Points on a hilly landscape, in no order, each with its height.
From any point a ball rolls to the lowest of the 5 points nearest to it. It stops when none of these is lower. Distance is the straight distance between rows; heights are no part of it.
z_647: [79, 77, 73, 81, 108, 90, 125, 68, 89, 88, 97, 134, 98, 74, 109, 74, 133, 80, 103, 81, 83, 90, 97, 102, 112, 120, 67, 95, 60, 99, 110, 95, 93, 120, 100, 101]  (h 245)
z_895: [89, 85, 113, 93, 99, 134, 65, 90, 124, 116, 76, 104, 126, 74, 95, 124, 117, 60, 76, 78, 88, 105, 87, 135, 140, 100, 105, 96, 133, 97, 99, 140, 75, 111, 97, 113]  (h 130)
z_987: [138, 107, 122, 100, 77, 80, 79, 127, 115, 112, 91, 95, 111, 107, 82, 96, 56, 132, 73, 114, 110, 111, 113, 102, 90, 75, 136, 92, 124, 82, 78, 120, 109, 84, 87, 106]  (h 265)
z_613: [106, 100, 127, 98, 86, 110, 81, 134, 108, 119, 85, 87, 122, 112, 95, 114, 82, 114, 82, 118, 116, 117, 85, 110, 116, 73, 138, 105, 130, 79, 85, 135, 93, 100, 78, 116]  (h 240)
z_191: [115, 105, 72, 82, 72, 79, 94, 81, 113, 93, 104, 116, 107, 89, 97, 80, 85, 101, 110, 83, 87, 106, 123, 90, 103, 100, 81, 92, 71, 98, 92, 80, 113, 105, 101, 89]  (h 128)
z_338: [103, 110, 121, 117, 109, 83, 109, 139, 87, 102, 115, 78, 81, 135, 111, 106, 85, 142, 104, 141, 111, 97, 103, 81, 72, 82, 126, 103, 109, 91, 93, 84, 123, 80, 102, 111]  (h 274)
z_980: [138, 112, 89, 92, 71, 82, 78, 96, 115, 96, 105, 102, 110, 93, 87, 87, 64, 115, 95, 92, 96, 107, 125, 90, 91, 95, 106, 93, 98, 99, 82, 91, 109, 90, 105, 91]  (h 175)
z_785: [91, 93, 134, 110, 100, 124, 92, 134, 97, 123, 87, 82, 121, 115, 103, 123, 103, 113, 94, 119, 120, 116, 72, 113, 121, 80, 130, 117, 126, 81, 91, 127, 90, 116, 79, 119]  (h 219)
z_844: [138, 118, 81, 97, 64, 78, 88, 96, 111, 94, 116, 98, 106, 99, 83, 86, 65, 119, 108, 97, 100, 114, 127, 80, 89, 87, 100, 95, 89, 101, 87, 77, 118, 90, 110, 81]  (h 146)
z_455: [131, 99, 115, 94, 81, 90, 61, 119, 146, 111, 91, 93, 111, 90, 82, 112, 54, 97, 46, 84, 95, 119, 111, 133, 106, 84, 135, 84, 137, 86, 89, 140, 102, 85, 83, 112]  (h 59)
z_508: [121, 100, 113, 93, 80, 100, 73, 116, 122, 109, 86, 104, 113, 94, 86, 106, 70, 102, 65, 93, 103, 109, 105, 118, 105, 86, 129, 91, 131, 96, 85, 129, 92, 92, 91, 108]  (h 202)
z_861: [116, 109, 107, 126, 108, 82, 106, 135, 81, 86, 127, 74, 69, 133, 113, 102, 82, 140, 124, 134, 98, 98, 118, 69, 58, 79, 118, 106, 102, 99, 109, 68, 134, 79, 114, 101]  (h 235)
z_998: [127, 104, 97, 91, 74, 86, 71, 98, 117, 101, 93, 108, 107, 91, 89, 88, 65, 106, 78, 91, 101, 106, 120, 101, 95, 91, 114, 92, 112, 99, 82, 108, 99, 88, 104, 100]  (h 161)
z_737: [87, 74, 127, 110, 110, 142, 70, 108, 93, 122, 66, 98, 124, 86, 100, 124, 133, 75, 97, 95, 98, 106, 71, 132, 140, 101, 100, 118, 137, 89, 96, 141, 74, 128, 88, 118]  (h 215)
z_164: [131, 121, 75, 94, 65, 77, 93, 88, 110, 92, 118, 98, 105, 102, 85, 85, 70, 118, 117, 98, 96, 113, 130, 84, 91, 89, 93, 97, 78, 104, 91, 67, 125, 93, 107, 77]  (h 131)
z_479: [126, 103, 102, 90, 77, 92, 68, 100, 126, 101, 89, 106, 108, 87, 88, 94, 65, 100, 69, 83, 101, 106, 117, 112, 103, 92, 118, 89, 121, 96, 81, 116, 97, 91, 99, 104]  (h 85)
z_970: [115, 95, 122, 96, 81, 106, 69, 122, 122, 112, 83, 96, 116, 97, 88, 114, 71, 99, 67, 97, 103, 113, 96, 122, 117, 80, 134, 93, 136, 87, 91, 140, 92, 96, 83, 113]  (h 267)
z_747: [70, 99, 91, 114, 139, 103, 133, 88, 66, 72, 108, 88, 67, 118, 135, 110, 112, 87, 138, 92, 101, 81, 97, 69, 61, 121, 70, 102, 75, 114, 130, 67, 96, 96, 120, 99]  (h 638)
z_520: [95, 83, 131, 107, 101, 133, 78, 128, 100, 125, 75, 89, 125, 102, 99, 124, 110, 97, 93, 108, 108, 114, 71, 123, 131, 82, 119, 115, 133, 80, 91, 134, 82, 120, 82, 119]  (h 218)
z_364: [102, 105, 93, 94, 92, 96, 93, 94, 100, 100, 101, 113, 100, 92, 95, 85, 95, 104, 98, 99, 101, 97, 107, 93, 99, 109, 100, 99, 97, 106, 84, 90, 95, 97, 107, 93]  (h 272)
z_782: [124, 130, 66, 116, 85, 77, 117, 114, 95, 73, 151, 68, 74, 129, 94, 100, 84, 128, 142, 114, 98, 103, 129, 63, 67, 73, 103, 106, 80, 120, 119, 50, 144, 85, 115, 76]  (h 196)
z_317: [108, 102, 69, 84, 81, 78, 108, 82, 105, 91, 110, 120, 103, 89, 99, 77, 96, 99, 120, 88, 84, 105, 124, 88, 106, 99, 73, 93, 61, 101, 99, 75, 111, 108, 99, 86]  (h 145)
z_211: [116, 125, 59, 96, 76, 76, 123, 94, 106, 82, 141, 87, 87, 117, 91, 91, 89, 116, 137, 104, 96, 109, 128, 74, 92, 82, 85, 98, 63, 118, 113, 55, 139, 93, 104, 70]  (h 129)
z_376: [84, 96, 126, 109, 111, 111, 103, 124, 91, 113, 100, 94, 96, 117, 97, 111, 107, 107, 97, 119, 117, 95, 80, 111, 103, 97, 117, 108, 116, 103, 96, 114, 91, 104, 92, 106]  (h 254)
z_406: [85, 86, 134, 113, 113, 132, 96, 125, 89, 121, 86, 91, 112, 109, 103, 119, 125, 99, 100, 115, 114, 102, 68, 123, 118, 94, 110, 117, 123, 90, 99, 125, 84, 120, 86, 110]  (h 210)
z_51: [76, 81, 76, 72, 101, 106, 99, 67, 109, 99, 81, 132, 109, 68, 105, 91, 123, 76, 78, 74, 83, 91, 100, 114, 128, 117, 85, 90, 89, 98, 104, 119, 81, 114, 100, 112]  (h 166)
z_444: [98, 94, 81, 75, 84, 94, 86, 78, 118, 93, 87, 123, 109, 75, 101, 88, 91, 88, 81, 76, 89, 100, 114, 104, 113, 107, 90, 89, 92, 96, 93, 105, 94, 106, 103, 107]  (h 127)
z_393: [87, 82, 106, 90, 103, 131, 64, 76, 137, 128, 68, 97, 130, 67, 97, 134, 118, 42, 58, 65, 80, 109, 91, 146, 157, 109, 93, 91, 129, 89, 101, 143, 82, 111, 104, 118]  (h 117)
z_38: [73, 87, 118, 104, 113, 136, 89, 90, 92, 113, 79, 107, 118, 87, 100, 117, 141, 72, 99, 94, 105, 88, 69, 128, 129, 114, 96, 115, 123, 102, 105, 127, 69, 120, 90, 109]  (h 188)
z_531: [109, 103, 121, 97, 88, 99, 85, 125, 105, 111, 94, 102, 109, 107, 86, 96, 85, 113, 83, 113, 110, 103, 100, 105, 100, 85, 129, 98, 119, 96, 84, 118, 93, 92, 89, 103]  (h 212)
z_796: [117, 115, 125, 112, 93, 83, 107, 140, 97, 112, 111, 77, 98, 132, 100, 107, 75, 152, 91, 143, 120, 107, 104, 82, 86, 75, 138, 99, 112, 78, 81, 94, 126, 75, 95, 114]  (h 306)
z_754: [131, 131, 73, 113, 78, 79, 108, 110, 100, 85, 145, 73, 83, 124, 84, 93, 78, 130, 131, 116, 97, 110, 128, 69, 77, 78, 103, 99, 81, 116, 108, 53, 140, 80, 115, 78]  (h 171)
z_694: [123, 103, 123, 97, 80, 96, 79, 130, 115, 117, 86, 93, 118, 107, 87, 106, 68, 119, 71, 110, 110, 112, 98, 112, 106, 73, 141, 97, 130, 83, 84, 132, 99, 91, 80, 115]  (h 273)
z_824: [104, 106, 127, 107, 96, 95, 103, 132, 95, 116, 105, 90, 98, 123, 97, 103, 89, 128, 90, 133, 114, 102, 96, 96, 94, 82, 128, 101, 114, 92, 83, 105, 107, 90, 91, 106]  (h 284)
z_525: [106, 110, 135, 104, 89, 100, 101, 141, 103, 116, 99, 73, 117, 123, 99, 113, 83, 135, 84, 133, 129, 112, 85, 94, 107, 73, 145, 103, 121, 75, 82, 116, 106, 87, 79, 119]  (h 313)
z_486: [118, 113, 85, 127, 104, 82, 109, 129, 76, 66, 139, 64, 65, 136, 113, 104, 80, 135, 143, 125, 95, 93, 126, 66, 48, 73, 111, 114, 91, 108, 128, 58, 138, 80, 117, 86]  (h 222)
z_842: [98, 113, 84, 108, 108, 90, 109, 95, 93, 90, 124, 94, 82, 109, 104, 89, 98, 108, 125, 107, 99, 99, 110, 78, 82, 110, 83, 103, 77, 109, 99, 62, 117, 97, 115, 87]  (h 209)
z_765: [150, 113, 117, 103, 74, 75, 87, 124, 110, 110, 105, 92, 103, 111, 81, 92, 56, 143, 86, 124, 106, 112, 122, 88, 79, 73, 132, 93, 115, 86, 79, 103, 121, 75, 99, 97]  (h 278)
z_985: [102, 112, 85, 121, 117, 88, 115, 114, 80, 70, 132, 74, 69, 129, 114, 101, 90, 112, 143, 109, 95, 90, 117, 67, 54, 97, 91, 110, 84, 113, 122, 54, 127, 85, 118, 87]  (h 214)
z_289: [69, 92, 87, 106, 140, 102, 149, 73, 69, 81, 102, 97, 73, 107, 131, 102, 123, 87, 130, 87, 97, 86, 90, 81, 77, 128, 58, 99, 65, 110, 128, 74, 98, 103, 113, 100]  (h 695)
z_528: [81, 87, 81, 96, 127, 95, 142, 68, 79, 85, 103, 118, 86, 96, 120, 85, 132, 84, 120, 87, 89, 90, 88, 91, 97, 128, 57, 97, 57, 103, 118, 77, 96, 113, 103, 95]  (h 774)
z_931: [92, 102, 121, 112, 116, 97, 109, 122, 87, 105, 107, 96, 85, 118, 102, 99, 105, 114, 103, 123, 112, 92, 92, 97, 86, 102, 111, 105, 107, 108, 92, 95, 102, 95, 104, 98]  (h 308)
z_381: [97, 107, 77, 97, 97, 88, 112, 87, 97, 90, 118, 109, 94, 100, 103, 82, 99, 101, 120, 96, 94, 101, 111, 84, 95, 107, 75, 102, 68, 105, 96, 66, 110, 102, 106, 87]  (h 208)
z_988: [104, 108, 101, 126, 117, 88, 111, 123, 79, 84, 126, 83, 66, 125, 111, 99, 93, 120, 128, 119, 99, 91, 113, 73, 60, 95, 100, 109, 94, 107, 109, 65, 124, 87, 116, 94]  (h 246)
z_693: [85, 104, 75, 105, 121, 90, 134, 85, 85, 77, 125, 98, 76, 109, 115, 92, 107, 95, 142, 93, 91, 95, 108, 76, 78, 112, 66, 103, 58, 109, 121, 59, 121, 100, 106, 85]  (h 389)
z_876: [93, 98, 100, 89, 90, 111, 77, 94, 110, 104, 85, 113, 111, 85, 93, 97, 100, 89, 81, 92, 101, 95, 97, 110, 113, 105, 109, 98, 116, 109, 92, 118, 80, 102, 98, 103]  (h 247)
z_504: [87, 72, 73, 90, 121, 87, 145, 63, 70, 84, 96, 138, 89, 72, 114, 72, 143, 68, 113, 77, 73, 87, 88, 103, 109, 132, 50, 91, 51, 104, 130, 94, 90, 126, 99, 93]  (h 415)
z_557: [73, 82, 94, 84, 106, 133, 75, 66, 132, 114, 68, 111, 127, 63, 100, 121, 127, 54, 65, 69, 80, 102, 92, 135, 150, 106, 91, 92, 121, 93, 108, 138, 80, 113, 103, 117]  (h 104)
z_722: [127, 116, 129, 102, 82, 83, 101, 134, 105, 117, 101, 78, 109, 125, 92, 106, 66, 151, 85, 140, 121, 112, 105, 86, 91, 69, 143, 96, 118, 73, 77, 106, 118, 73, 85, 112]  (h 312)
z_181: [132, 130, 69, 105, 74, 79, 104, 100, 105, 87, 137, 85, 90, 114, 85, 92, 74, 125, 126, 112, 98, 113, 125, 70, 84, 83, 96, 99, 77, 113, 102, 57, 133, 87, 111, 72]  (h 156)
z_679: [148, 104, 116, 94, 74, 83, 71, 130, 136, 110, 89, 87, 117, 104, 79, 106, 47, 129, 58, 106, 107, 121, 112, 117, 92, 72, 146, 90, 138, 72, 80, 136, 111, 81, 75, 116]  (h 343)
z_896: [75, 101, 111, 119, 133, 107, 120, 107, 76, 90, 107, 88, 70, 117, 119, 108, 111, 98, 118, 107, 109, 80, 92, 87, 67, 118, 91, 103, 100, 116, 114, 84, 96, 98, 114, 100]  (h 99)
z_680: [68, 76, 80, 78, 105, 116, 101, 61, 107, 95, 75, 129, 115, 69, 107, 95, 141, 69, 80, 75, 85, 87, 90, 119, 131, 118, 84, 100, 92, 98, 109, 123, 81, 119, 102, 112]  (h 174)
z_919: [126, 109, 126, 99, 76, 90, 93, 132, 113, 117, 96, 83, 118, 119, 92, 106, 63, 140, 77, 128, 121, 112, 101, 100, 95, 70, 148, 96, 126, 70, 80, 121, 109, 81, 80, 113]  (h 298)
z_540: [75, 94, 112, 103, 119, 116, 108, 92, 91, 105, 91, 105, 98, 98, 102, 105, 132, 87, 102, 102, 112, 85, 76, 112, 107, 120, 99, 109, 109, 113, 103, 108, 77, 111, 98, 100]  (h 194)
z_432: [70, 100, 102, 107, 139, 110, 130, 87, 75, 91, 107, 99, 76, 108, 118, 105, 121, 88, 117, 99, 106, 81, 83, 91, 76, 126, 78, 102, 87, 114, 117, 83, 87, 101, 112, 102]  (h 405)
z_482: [110, 110, 121, 112, 98, 88, 102, 129, 90, 109, 111, 93, 88, 119, 97, 95, 89, 128, 98, 127, 109, 104, 106, 86, 83, 85, 120, 100, 107, 97, 84, 90, 114, 85, 105, 101]  (h 297)
z_342: [90, 95, 67, 94, 110, 82, 138, 82, 88, 82, 120, 115, 87, 99, 108, 78, 116, 87, 138, 91, 81, 98, 108, 84, 98, 108, 56, 98, 44, 105, 123, 66, 119, 113, 100, 82]  (h 443)
z_336: [93, 70, 71, 90, 107, 79, 132, 66, 76, 78, 96, 145, 95, 60, 107, 66, 139, 57, 110, 72, 64, 87, 101, 105, 122, 126, 53, 92, 53, 108, 130, 96, 97, 129, 101, 91]  (h 92)
z_9: [66, 88, 89, 93, 125, 112, 125, 65, 89, 97, 91, 114, 97, 87, 113, 94, 142, 81, 105, 86, 103, 80, 74, 108, 103, 134, 76, 106, 83, 108, 110, 102, 76, 113, 100, 99]  (h 285)
z_503: [102, 105, 114, 98, 96, 100, 90, 116, 97, 108, 98, 107, 100, 104, 90, 91, 93, 108, 89, 110, 110, 98, 101, 100, 101, 96, 119, 102, 112, 105, 83, 108, 93, 96, 99, 99]  (h 91)
z_40: [95, 112, 66, 99, 105, 82, 128, 88, 94, 80, 131, 98, 85, 111, 104, 86, 103, 102, 140, 99, 86, 104, 119, 80, 87, 101, 69, 100, 56, 107, 116, 57, 128, 101, 105, 81]  (h 173)
z_358: [93, 101, 117, 121, 121, 94, 112, 124, 81, 96, 116, 86, 69, 124, 112, 103, 97, 120, 113, 122, 106, 92, 101, 87, 70, 97, 108, 106, 104, 107, 102, 78, 110, 90, 112, 101]  (h 307)
z_648: [116, 118, 96, 111, 95, 87, 99, 110, 91, 96, 125, 93, 89, 112, 96, 87, 87, 118, 118, 114, 102, 106, 118, 76, 79, 93, 98, 101, 90, 110, 92, 68, 121, 88, 114, 87]  (h 226)
z_689: [66, 84, 94, 88, 116, 125, 104, 68, 97, 98, 80, 116, 114, 77, 103, 105, 147, 72, 93, 86, 103, 81, 76, 120, 124, 125, 88, 107, 107, 101, 107, 121, 70, 121, 93, 103]  (h 187)
z_138: [116, 106, 104, 91, 82, 88, 80, 105, 107, 103, 94, 111, 105, 96, 89, 87, 78, 108, 88, 101, 103, 101, 111, 100, 96, 97, 115, 97, 111, 102, 81, 100, 97, 91, 105, 96]  (h 223)
z_5: [93, 96, 130, 103, 100, 112, 97, 128, 98, 118, 94, 93, 109, 111, 95, 109, 102, 112, 92, 121, 115, 102, 79, 112, 111, 87, 125, 109, 124, 93, 92, 121, 88, 104, 84, 107]  (h 236)
z_624: [103, 86, 128, 104, 90, 125, 67, 123, 111, 122, 74, 93, 124, 97, 93, 123, 96, 90, 82, 101, 99, 120, 80, 126, 132, 81, 125, 103, 137, 82, 95, 142, 82, 114, 81, 121]  (h 237)
z_981: [73, 83, 81, 97, 140, 100, 157, 64, 65, 84, 97, 118, 77, 94, 129, 91, 139, 74, 123, 83, 84, 89, 81, 91, 93, 132, 48, 96, 54, 107, 134, 85, 89, 112, 104, 96]  (h 658)
z_58: [82, 98, 80, 98, 122, 91, 129, 80, 88, 84, 114, 108, 85, 99, 117, 86, 118, 94, 125, 91, 96, 94, 96, 85, 91, 121, 67, 99, 62, 105, 109, 70, 103, 105, 106, 93]  (h 613)
z_838: [77, 91, 122, 107, 116, 126, 98, 106, 90, 112, 85, 101, 107, 98, 100, 115, 131, 86, 103, 106, 112, 91, 72, 123, 112, 109, 104, 114, 117, 106, 103, 121, 77, 115, 91, 101]  (h 201)
z_802: [83, 87, 94, 79, 98, 123, 74, 76, 139, 112, 76, 111, 122, 71, 99, 118, 109, 62, 61, 70, 84, 103, 99, 129, 139, 107, 102, 88, 120, 98, 100, 139, 78, 104, 104, 113]  (h 138)
z_497: [100, 116, 79, 115, 112, 88, 118, 102, 88, 74, 133, 81, 72, 120, 112, 97, 94, 109, 138, 106, 96, 96, 115, 70, 67, 100, 85, 106, 75, 108, 112, 53, 125, 90, 114, 84]  (h 220)
z_28: [74, 98, 106, 105, 127, 113, 120, 89, 86, 99, 101, 104, 89, 99, 110, 101, 128, 90, 107, 98, 110, 84, 84, 100, 92, 129, 84, 105, 95, 114, 104, 95, 83, 103, 105, 98]  (h 261)
z_156: [99, 95, 98, 80, 90, 111, 64, 88, 139, 109, 82, 106, 115, 76, 94, 112, 87, 75, 59, 73, 92, 107, 105, 127, 125, 102, 112, 85, 126, 100, 96, 132, 85, 99, 101, 113]  (h 230)
z_360: [97, 94, 125, 99, 93, 118, 79, 118, 106, 118, 86, 102, 117, 100, 91, 108, 100, 96, 82, 106, 105, 105, 89, 117, 118, 90, 123, 104, 127, 98, 91, 129, 83, 107, 85, 111]  (h 238)
z_292: [54, 87, 89, 106, 147, 113, 158, 62, 58, 77, 88, 98, 74, 109, 139, 112, 137, 74, 124, 85, 94, 79, 75, 81, 78, 130, 54, 100, 70, 113, 138, 83, 82, 101, 115, 104]  (h 444)
z_210: [88, 93, 102, 88, 94, 120, 73, 90, 118, 107, 81, 109, 115, 81, 93, 108, 108, 78, 75, 85, 95, 96, 94, 119, 127, 104, 111, 95, 124, 104, 95, 131, 78, 105, 93, 109]  (h 172)
z_416: [81, 82, 74, 76, 102, 96, 108, 70, 101, 93, 87, 133, 103, 71, 109, 80, 123, 83, 95, 79, 84, 92, 100, 106, 120, 120, 79, 97, 73, 97, 104, 105, 87, 115, 102, 105]  (h 139)
z_123: [102, 91, 113, 92, 93, 122, 62, 97, 135, 117, 77, 96, 119, 79, 92, 125, 93, 66, 58, 75, 89, 112, 95, 138, 137, 93, 113, 86, 136, 95, 96, 142, 80, 105, 97, 115]  (h 213)
z_854: [78, 103, 116, 113, 127, 106, 115, 113, 84, 102, 105, 95, 79, 115, 105, 103, 114, 102, 107, 115, 113, 87, 86, 99, 88, 111, 103, 105, 105, 111, 100, 96, 95, 101, 104, 101]  (h 295)
z_293: [75, 100, 117, 112, 131, 113, 117, 104, 84, 102, 101, 96, 78, 108, 107, 105, 122, 95, 109, 110, 113, 84, 80, 99, 87, 119, 90, 107, 104, 117, 107, 96, 88, 103, 105, 101]  (h 283)
z_559: [134, 104, 109, 96, 75, 87, 69, 118, 127, 104, 89, 102, 112, 93, 82, 101, 56, 110, 67, 95, 103, 111, 115, 113, 95, 82, 134, 90, 131, 88, 83, 126, 104, 85, 92, 107]  (h 198)
z_368: [80, 97, 90, 87, 102, 107, 99, 84, 101, 97, 93, 117, 107, 86, 103, 87, 114, 88, 94, 93, 103, 89, 93, 100, 109, 119, 91, 103, 93, 106, 92, 101, 82, 108, 101, 102]  (h 233)
z_533: [146, 115, 101, 96, 69, 81, 75, 109, 113, 99, 102, 101, 107, 100, 81, 90, 58, 122, 86, 104, 101, 114, 124, 92, 86, 86, 119, 92, 110, 98, 80, 101, 112, 86, 102, 93]  (h 217)
z_237: [109, 102, 85, 78, 79, 93, 76, 85, 120, 95, 93, 115, 109, 81, 96, 87, 81, 94, 81, 81, 95, 102, 115, 103, 107, 101, 100, 88, 99, 100, 85, 104, 96, 98, 105, 101]  (h 177)
z_960: [64, 95, 116, 111, 138, 121, 131, 91, 76, 98, 94, 94, 81, 109, 113, 113, 133, 83, 112, 100, 113, 81, 72, 103, 88, 128, 82, 104, 102, 117, 117, 101, 80, 105, 108, 100]  (h 282)
z_511: [82, 103, 99, 103, 121, 100, 115, 92, 88, 96, 108, 105, 88, 100, 108, 92, 116, 98, 110, 101, 107, 89, 93, 91, 86, 123, 83, 102, 87, 111, 97, 79, 91, 102, 110, 95]  (h 384)
z_14: [158, 121, 94, 103, 63, 75, 82, 106, 114, 98, 116, 93, 105, 104, 76, 89, 54, 132, 100, 103, 103, 116, 131, 85, 80, 78, 115, 96, 99, 94, 85, 84, 122, 85, 111, 83]  (h 205)
z_871: [110, 120, 76, 120, 100, 85, 112, 111, 90, 77, 138, 76, 73, 123, 103, 97, 89, 118, 141, 111, 94, 100, 122, 65, 67, 91, 94, 107, 80, 114, 114, 54, 133, 88, 116, 83]  (h 197)
z_102: [97, 86, 69, 89, 97, 76, 131, 78, 89, 85, 115, 131, 95, 84, 103, 67, 121, 81, 128, 85, 76, 99, 112, 94, 108, 110, 56, 93, 47, 103, 122, 75, 112, 120, 98, 80]  (h 436)
z_821: [81, 103, 96, 118, 133, 97, 123, 100, 72, 76, 115, 83, 67, 117, 127, 105, 105, 98, 133, 101, 99, 85, 103, 74, 60, 115, 77, 104, 84, 113, 123, 66, 106, 94, 119, 96]  (h 461)
z_612: [113, 116, 61, 91, 77, 73, 121, 89, 106, 88, 130, 103, 96, 110, 93, 83, 93, 108, 132, 97, 90, 109, 128, 79, 97, 87, 74, 94, 56, 111, 113, 60, 132, 101, 101, 73]  (h 103)
z_587: [144, 123, 93, 113, 74, 80, 94, 113, 99, 99, 126, 86, 92, 115, 84, 88, 69, 131, 114, 119, 99, 114, 127, 75, 76, 82, 111, 101, 89, 106, 94, 70, 129, 82, 115, 87]  (h 190)
z_113: [69, 86, 127, 110, 129, 133, 111, 95, 82, 114, 86, 96, 104, 100, 104, 121, 144, 78, 109, 103, 116, 84, 63, 125, 111, 121, 86, 116, 117, 109, 113, 124, 74, 118, 95, 100]  (h 206)
z_702: [147, 130, 70, 99, 58, 74, 98, 95, 114, 87, 130, 87, 103, 113, 75, 88, 65, 129, 118, 103, 102, 116, 132, 77, 85, 75, 101, 92, 78, 110, 99, 67, 134, 86, 110, 71]  (h 168)
z_703: [77, 78, 131, 117, 123, 146, 92, 98, 77, 122, 70, 97, 120, 92, 109, 126, 152, 71, 112, 98, 108, 95, 58, 134, 129, 120, 82, 128, 131, 92, 107, 134, 73, 132, 89, 111]  (h 211)
z_684: [90, 105, 108, 114, 117, 96, 110, 111, 86, 98, 112, 96, 79, 112, 105, 92, 105, 106, 106, 112, 105, 92, 98, 88, 79, 112, 96, 102, 98, 112, 96, 83, 103, 96, 108, 95]  (h 346)
z_399: [74, 92, 99, 92, 107, 123, 96, 83, 101, 106, 84, 113, 112, 86, 99, 105, 130, 80, 95, 94, 108, 87, 81, 116, 117, 119, 98, 106, 112, 110, 101, 120, 75, 115, 96, 101]  (h 162)
z_691: [81, 90, 103, 92, 102, 128, 74, 84, 113, 106, 78, 112, 120, 79, 97, 116, 124, 71, 85, 84, 95, 93, 88, 123, 131, 108, 102, 104, 124, 103, 101, 130, 76, 113, 95, 111]  (h 122)
z_894: [83, 83, 111, 100, 106, 139, 61, 77, 123, 123, 64, 99, 131, 65, 98, 133, 131, 46, 71, 72, 79, 104, 85, 141, 158, 108, 90, 101, 134, 90, 99, 144, 80, 117, 99, 120]  (h 105)
z_125: [116, 118, 134, 112, 79, 111, 89, 144, 112, 122, 98, 55, 135, 115, 100, 126, 70, 139, 84, 132, 137, 122, 78, 96, 112, 72, 152, 111, 134, 59, 78, 122, 101, 82, 73, 130]  (h 321)
z_638: [165, 114, 100, 100, 65, 71, 72, 112, 119, 99, 101, 97, 106, 98, 78, 90, 48, 132, 82, 98, 104, 116, 132, 97, 77, 80, 127, 92, 116, 89, 80, 101, 119, 82, 99, 93]  (h 268)
z_957: [87, 89, 120, 102, 102, 131, 76, 108, 99, 118, 78, 103, 121, 93, 96, 114, 122, 81, 94, 104, 103, 101, 80, 126, 129, 99, 110, 109, 128, 98, 99, 133, 79, 116, 89, 110]  (h 204)
z_150: [72, 77, 82, 92, 133, 102, 149, 61, 72, 88, 93, 123, 88, 83, 119, 86, 146, 75, 111, 78, 89, 87, 77, 100, 101, 134, 55, 100, 59, 104, 127, 96, 83, 119, 102, 97]  (h 526)
z_365: [93, 106, 95, 122, 124, 95, 115, 113, 76, 76, 124, 80, 68, 125, 120, 101, 95, 109, 136, 108, 100, 90, 109, 72, 58, 104, 92, 106, 86, 112, 117, 64, 115, 89, 120, 93]  (h 269)
z_865: [122, 116, 64, 87, 67, 75, 107, 86, 109, 89, 120, 106, 105, 103, 89, 82, 80, 112, 123, 93, 90, 113, 130, 81, 101, 86, 83, 94, 66, 107, 101, 70, 128, 98, 102, 75]  (h 118)
z_956: [61, 91, 122, 112, 140, 135, 126, 82, 74, 108, 81, 96, 98, 101, 113, 124, 149, 72, 113, 98, 114, 82, 63, 119, 105, 130, 76, 113, 106, 114, 123, 116, 70, 112, 99, 98]  (h 234)
z_837: [116, 112, 114, 117, 99, 84, 101, 131, 91, 103, 117, 88, 82, 125, 99, 95, 81, 135, 104, 134, 107, 106, 110, 78, 77, 83, 121, 99, 103, 96, 88, 81, 123, 80, 110, 98]  (h 271)
z_208: [114, 118, 70, 99, 87, 85, 109, 91, 102, 90, 125, 97, 94, 110, 94, 85, 89, 112, 128, 102, 95, 107, 123, 77, 87, 96, 82, 100, 70, 109, 101, 59, 125, 94, 107, 76]  (h 124)
z_717: [119, 110, 116, 103, 87, 87, 88, 116, 98, 108, 104, 101, 97, 110, 91, 88, 81, 122, 89, 116, 108, 103, 109, 92, 90, 88, 122, 100, 112, 101, 81, 98, 104, 88, 101, 95]  (h 231)
z_608: [94, 91, 105, 84, 96, 121, 65, 79, 143, 118, 75, 104, 124, 71, 95, 126, 99, 61, 50, 70, 83, 110, 99, 137, 140, 103, 104, 86, 126, 96, 99, 139, 82, 103, 101, 113]  (h 170)
z_112: [93, 95, 76, 88, 98, 88, 114, 77, 97, 93, 106, 120, 99, 89, 105, 76, 112, 96, 113, 89, 90, 97, 109, 90, 103, 113, 69, 96, 62, 98, 97, 79, 103, 112, 103, 93]  (h 252)
z_18: [95, 93, 74, 77, 88, 90, 98, 75, 108, 96, 92, 125, 106, 79, 103, 79, 98, 93, 94, 81, 87, 98, 114, 97, 114, 107, 83, 93, 81, 99, 94, 95, 96, 109, 103, 101]  (h 53)
z_146: [128, 109, 122, 101, 81, 84, 89, 131, 102, 112, 97, 93, 106, 114, 86, 97, 66, 135, 83, 125, 111, 108, 108, 93, 91, 77, 134, 96, 117, 87, 79, 110, 110, 82, 91, 104]  (h 290)
z_472: [54, 91, 100, 104, 147, 123, 152, 62, 65, 92, 84, 99, 81, 102, 129, 117, 145, 72, 112, 89, 105, 80, 66, 98, 89, 135, 62, 102, 85, 113, 131, 101, 75, 102, 108, 102]  (h 354)
z_994: [73, 86, 87, 83, 101, 116, 93, 75, 111, 101, 82, 121, 113, 72, 105, 99, 125, 77, 84, 83, 96, 89, 90, 114, 127, 115, 93, 98, 102, 101, 100, 121, 77, 113, 98, 108]  (h 160)
z_132: [91, 80, 72, 92, 114, 82, 137, 71, 84, 85, 105, 133, 92, 82, 108, 75, 130, 77, 121, 85, 78, 94, 100, 98, 107, 120, 55, 95, 50, 104, 120, 82, 101, 122, 101, 89]  (h 549)
z_594: [70, 81, 97, 90, 106, 134, 75, 68, 114, 111, 71, 111, 125, 67, 100, 122, 137, 56, 78, 76, 88, 93, 84, 132, 145, 112, 89, 102, 122, 95, 106, 137, 77, 118, 94, 117]  (h 90)
z_216: [85, 93, 117, 98, 103, 116, 88, 108, 97, 114, 90, 106, 110, 100, 92, 107, 119, 90, 92, 103, 109, 93, 83, 115, 115, 105, 113, 108, 118, 107, 95, 121, 80, 110, 96, 102]  (h 221)
z_571: [133, 106, 123, 96, 75, 89, 79, 132, 122, 113, 88, 87, 119, 109, 86, 110, 53, 129, 68, 112, 112, 120, 102, 109, 97, 69, 147, 92, 132, 71, 81, 133, 106, 86, 73, 116]  (h 305)
z_87: [145, 104, 109, 94, 76, 81, 62, 117, 145, 101, 93, 96, 108, 90, 79, 103, 47, 110, 51, 86, 98, 118, 123, 125, 93, 84, 136, 85, 135, 86, 79, 131, 112, 83, 89, 110]  (h 251)

For each start below, name the point where the ball stops.
z_376 | z_594
z_472 | z_594
z_28 | z_594
z_785 | z_594
z_497 | z_612
z_338 | z_612
z_638 | z_612
z_988 | z_612

Call two points neighbours if one is among the 5 nearest of the other. Go from one point of each pair to the other, from neighbour to neighbour, staying as low as possible. Name the highest point that can't be avoided.
z_455 and z_336 | z_647
z_18 and z_455 | z_559
z_594 and z_18 | z_51
z_612 and z_479 | z_980
z_896 and z_594 | z_293
z_18 and z_612 | z_191
